Each row is a point on a tangle of strands that fork, close into loops and nearly touch. The rows are in no order.
(in the rows, 128 means zero)
Two points are linked if the straight distance between their rows is under 118. Some points are linked to none.
<181>: [131 101  94 103 110 132 153 192 133 120 125 128 114 120 150 160 112  76
 143 118 169  94 131  84 128  82 147 110]
<650>: [128  99 137 105 109 127 190 174 179 149 152 154 156  92 141 139 173  44
 171 110 198  84 140 108 104 101 153  69]
<631>: [113  91  84 190 132 108 148 134 118 111 153 121 100  81 154 137 121  93
  72  84 105 113 177 101 127 142 124 120]
<589>: [159  95  67 157 106  76 158 169 154 136 133  91 132 150 123  87 137 112
 101 118 152 143 127 128 101 108 141 115]
<260>: [156  97  92 143 163  92 178 182 147 108 138  66 138 147  88 106 156 183
 115 137 141 148 156  96 128 123 124 137]
<108>: [138 193 169 134 125 142 124  42 121 135 115 134 123 140 149 157 139 191
 120 177  67 156 120 157 100 172 134 170]
<126>: [116 138  79 124 122 141 142 159  70 127  95 118  94 161 136 153  60 144
 116 163 128 120 125 106 137 116 126 147]
<258>: [123 109 121  93 177 157 166 178 141 108 115 126 122 111 108 171 103 158
 136 184 154  85 192 119 137 120 143  83]
<198>: [144 106 165 108 187 154 146 135 169 128 150  54 128 164 118  98 147 136
 149 124 110 161  73 104 161 141 149 145]
<267>: [136 116  90 150 138  84 159 137 127 135 112  70 125 173  92  72 107 155
  76 159  94 178 145 154 130 165 147 124]
<122>: [117 137 131 157 126 140  87  90 104 127 136 131 111 132 142 121 114 123
 117  99  98 136  94 141 127 133 100 157]
<37>: [124 159 136 143 138 128 121  35  97 122 135 119 119 153 163 151 119 208
  90 152  71 159 130 172 136 180 111 151]
<166>: [157 106 154 114 186 135 148 161 175 116 149  71 153 154  86  93 173 155
 171 122 146 151 104  81 152 124 110 161]
<211>: [126 153  77 151 115 120 151 181  91 122  89 154 103 129 120 156  66 133
 116 156 152 107 174  99 101  92 131 139]
<712>: [110 179 150 133 145 102  55  89  72 138  87 144 125 198 133  64  85 162
 105 137  94 123  83 157 128 127 123 183]
<216>: [143 186 165 167 122 139 117  52 125 123 143 143 125 106 142 159 164 180
 128 128  75 154 114 130  84 157  97 176]
<354>: [144 156 135 166 163 102  93 130 145 123 112 160 137 119  86  79 118 152
 117 146 122 114 189 150 115 115 114 126]
<106>: [129 115 149  83 110 147 154 166 191 161 135 144 155 121 104 115 176  31
 169 113 173 108 132 128 104 113 170  70]
<486>: [137  76 113 132 127  88 162 143 154 113 151 124 157  64 127 132 153 136
 126 140 179 101 184 139 152 125 113  79]
<154>: [113 115 166 100  65 132 100  84 158 126 157 163 173  83 109 122 193  85
 183  84 177 127 100 158 134 131 106 104]
<205>: [123 139  85 130 129 103 145 104  94 155  97  94 128 180 106  79  84 169
  81 164  92 168 140 165 142 167 132 134]
<399>: [100  77 129 102  62 147 166 124 124 122 160 159 146  52 161 190 173  81
 151  72 164 106 130 119 131 127 116  97]
<568>: [129  91 157 142 121 153 156 114 170 112 192 115 135  80 133 140 197 100
 151  74 142 159 108  93 129 172 115 114]
<33>: [134  77 141 112 158 133 126 112 154 126 169  49 119 169 139  85 135 114
 112  96 109 169  54 109 167 154 147 128]
<699>: [141 110  88 129  97  99 154 156 117 137 118  88 117 166 132 115 113 110
 105 125 125 150 102 118 117 112 133 129]
<489>: [109 102 148 114  56 115  95  84 144 113 147 159 176  71 111 127 172 125
 148  90 178 117 117 181 133 126  94 103]
<641>: [115  90 135 122 116 152 163 158 147 125 159 172 143  68 154 166 168  72
 171  95 184  98 136  84 132 113 128 112]
<176>: [ 93 147 124  90  92 125  72 105  49 123 102 167 117 162 161 146  57 135
 124 128 140  97  91 167 161 100  99 147]
<495>: [130  56  90 105 110 111 190 187 141 121 171  95 101 137 193 158 160  85
 110  81 174 128 102 111 154 112 163  81]
<152>: [128 122 139  80 197 179 150 188 150 106 123 125 141 129 110 189 137 175
 174 169 160  91 178 104 158 123 143 101]
<228>: [ 99 148  91 105 102 107  96 118  37 145  75 161 114 187 148 105  42 151
 106 135 137 117 109 169 158 116 113 145]
<36>: [145  85  69 170 132  88 199 188 150 133 150  83 118 127 141 119 137 105
  77 109 136 129 160 103  94 122 147  96]
<396>: [100 179 115 130  36 119 117  97  71 128  79 183 118 109 125 139  89 125
 114  99 129 123 135 177  89 112 109 141]
<733>: [151 114 104 143 149  96 169 166 146 125 120  78 143 134  77  99 132 168
 106 156 118 154 172 132 110 147 136 126]
<42>: [110 138  63 121  88 103 139 127  46 138 102 137 112 172 148 114  57 143
 105 140 150 140 121 149 146 113 101 140]
<431>: [117 127 107 112 147 156 158 165 117 127  88 132 103 125 126 167  76 136
 116 180 126  87 199 139 140 113 150  76]
<707>: [138 172 166 171 189 144  49 121 152 120 133 163 124 152 120 110 142 138
 148 120 101 114 141 119 115 111 121 160]
<262>: [126 143 120 146 119 101 121  70  99 128 120 114 127 135 121  94 105 204
  81 147  96 169 127 172 143 177  99 151]
<705>: [146 175 151 161 169 129  91 129 125 126  97 157 120 150 111 115 121 150
 143 143 105 117 143 113 106 104 123 158]
<643>: [123 162 130 112 100 149 157 157 149 167  90 117 117 131 100 135 119  55
 118 147  91 138 134 124  72 126 181  94]
<358>: [128 130  95 101  78 116 148 149 129 169  99 107 132 149 118 113 116  74
 109 141 103 156 116 148 106 119 176  95]
<23>: [136 109 160 101  98 127 123 102 184 143 166 137 173 108  93  96 190  74
 167  89 159 151  98 135 123 139 122 104]
<170>: [109 144 102 117 144 149 137 157 126 147  95 141  98 134 134 155  67  95
  91 167 100  90 183 153 128 122 169  78]
<347>: [126  91 161 102 119 145 141 115 192 129 178 102 132 109 119 109 183  78
 152  87 149 158  95 116 139 159 135  98]
<342>: [151  93 129 131 181 124 158 172 173 116 166  84 137 127 106 109 168 144
 141 119 148 142 143  86 134 122 122 131]
<279>: [139 188 154 142 147 152 117 149 129 133  89 157 126 143  98 149 118 141
 158 171 100 128 136 114  79 118 141 166]
<674>: [133 151 140 174 152 106  88  85 130 113 136 178 122 101 126 122 136 194
 114 138 116 119 187 163 126 136  96 131]
<133>: [123 165 152 155 147 114  60  65  95 123 122 126 121 164 135  84  98 163
 102 112  88 137  78 154 147 136  96 188]
<488>: [ 95 109 140 110 116 149 107  49 129 131 150  76 124 133 153 129 112 125
 100 120  89 161  63 166 169 178 136 112]
<225>: [117 182 160 109 129 108  46 125  99 146  76 157 150 176 116  76  97 134
 139 149 113 121  84 162 121  99 127 176]
<645>: [132  73 138 122 117 143 186 132 130 109 178 116 136  63 151 173 188 129
 145  91 148 145 136  71 138 163 121 122]
<474>: [105 103 128 118  72 129 121 104 121 122 144 163 143  68 139 169 138 109
 143 110 155 107 142 157 130 115 104 110]
<516>: [137 217 180 105 123 141 111  65  95 144  90 152 138 156 140 158 121 176
 141 184  64 138  95 153 100 147 148 176]
<298>: [135 151 161 167 192 170  63 112 163 120 156 172 109 119 134 135 149 101
 151  96 110 107 137 101 132 117 120 137]
<720>: [132 147 150  86 192 171 123 150 137 112 108 120 132 158 108 151 131 189
 161 193 124 120 145 121 148 124 137 125]
<521>: [125 173 167 112 122 120  42 130 123 145  87 193 151 149 106  85 113  92
 155 134 125 105 117 165 127  98 133 135]
<344>: [135  92  68 115 113 122 171 209 124 132 136 101  94 144 173 157 116  71
 113 110 178  97 115 100 137  82 164 104]
<698>: [143  73  74 192 124  74 191 161 137 119 155  99 113  86 139 123 137 113
  71 105 133 103 183 105 122 138 127  96]
<305>: [133 132 171  78 159 162 118 126 136 118 127 148 142 125 121 154 139 156
 191 156 154 128 117 112 144 119 122 128]
<150>: [112 118 124  89 104 125  82 124  82 117 120 161 121 141 152 141  87 134
 138 133 157  97 116 150 167  93  94 128]
<716>: [125 155 108 201 142 109  98  81 109 107 139 160 103  93 140 116 117 177
  82 105  95 142 171 137 116 156  93 165]
<310>: [111 119 162 114 140 160  94  57 146 113 161 102 115 121 164 153 143 152
 112 131  90 154  88 162 172 186 129 106]
<393>: [134 119 104 150 111 118  98 129 110 124 131 123 113 130 125 115 120 106
 119  93 132 134 107 120 137 107 113 145]
<526>: [136  77 135 118 158 156 163 160 144 105 172 134 138  78 154 166 187 119
 168  88 180 113 139  71 163 126 120 129]
<655>: [118  88 141 105 119 122 119  88 152 140 148  62 132 149 144  89 120 114
  98 120  96 164  67 140 164 166 150 117]
<574>: [135 167 138 132 126 157 150 165 153 146  96 130 132 124  94 135 119  97
 159 158 104 133 149 109  78 120 158 118]
<686>: [136  99 156  75 145 167 140 142 138 117 152 129 137 110 130 153 167 138
 192 125 176 132 107  90 160 128 114 130]
<623>: [137 120 156 103  70 137 136 126 178 162 131 143 163 101 101 116 175  48
 161 121 147 141 127 147  92 133 150  73]
<7>: [150 201 186 161 138 124  90  83 107 118 115 151 135 129 120 131 150 182
 142 137  88 133  92 107  77 127 105 217]
<307>: [120 119 105 214 149 126 116 108 109 112 157 142 109  70 151 149 132 136
  82  88  94 113 178  97 125 145 105 150]
<547>: [128 126  98 149  99 120 143 176 106 122 102 162 113 111 125 153  92 101
 130 132 165  92 151  94 113  83 130 133]
<657>: [120 115 104 115 151 117  91 146 125 139 101 110 118 183 113  79  80 110
 111 143 121 129 126 154 162 115 149 116]
<151>: [146 218 176 129 134 131 105 103  80 145  86 143 133 158 134 134 107 172
 146 178  78 120  71 126  85 113 129 207]

A tip is a point with one link. Name the tips that can be reached along the links from each point below, in the order of the rows.
<23>: <170>
<655>: <310>
<354>: <298>, <521>
<211>: <495>, <150>

A piece is two or more points that can be reached from each other along the links. Count, over all rows, the pieces, the separate loops (a circle has one, a figure eight two, a Y none), the forks (points with three links) and the tips (points with one).
pieces: 4
loops: 4
forks: 6
tips: 6

Name the points in between on the shortest way along the links from the first point to the second, in order.
<228>, <344>: <42> > <126> > <211> > <547> > <181>
<298>, <122>: <707> > <705> > <279> > <574> > <643> > <358> > <699> > <393>
<342>, <516>: <260> > <733> > <267> > <205> > <262> > <37> > <108>
<106>, <152>: <650> > <641> > <526> > <686> > <305> > <720>
<712>, <589>: <133> > <122> > <393> > <699>
<698>, <705>: <631> > <307> > <716> > <674> > <354>
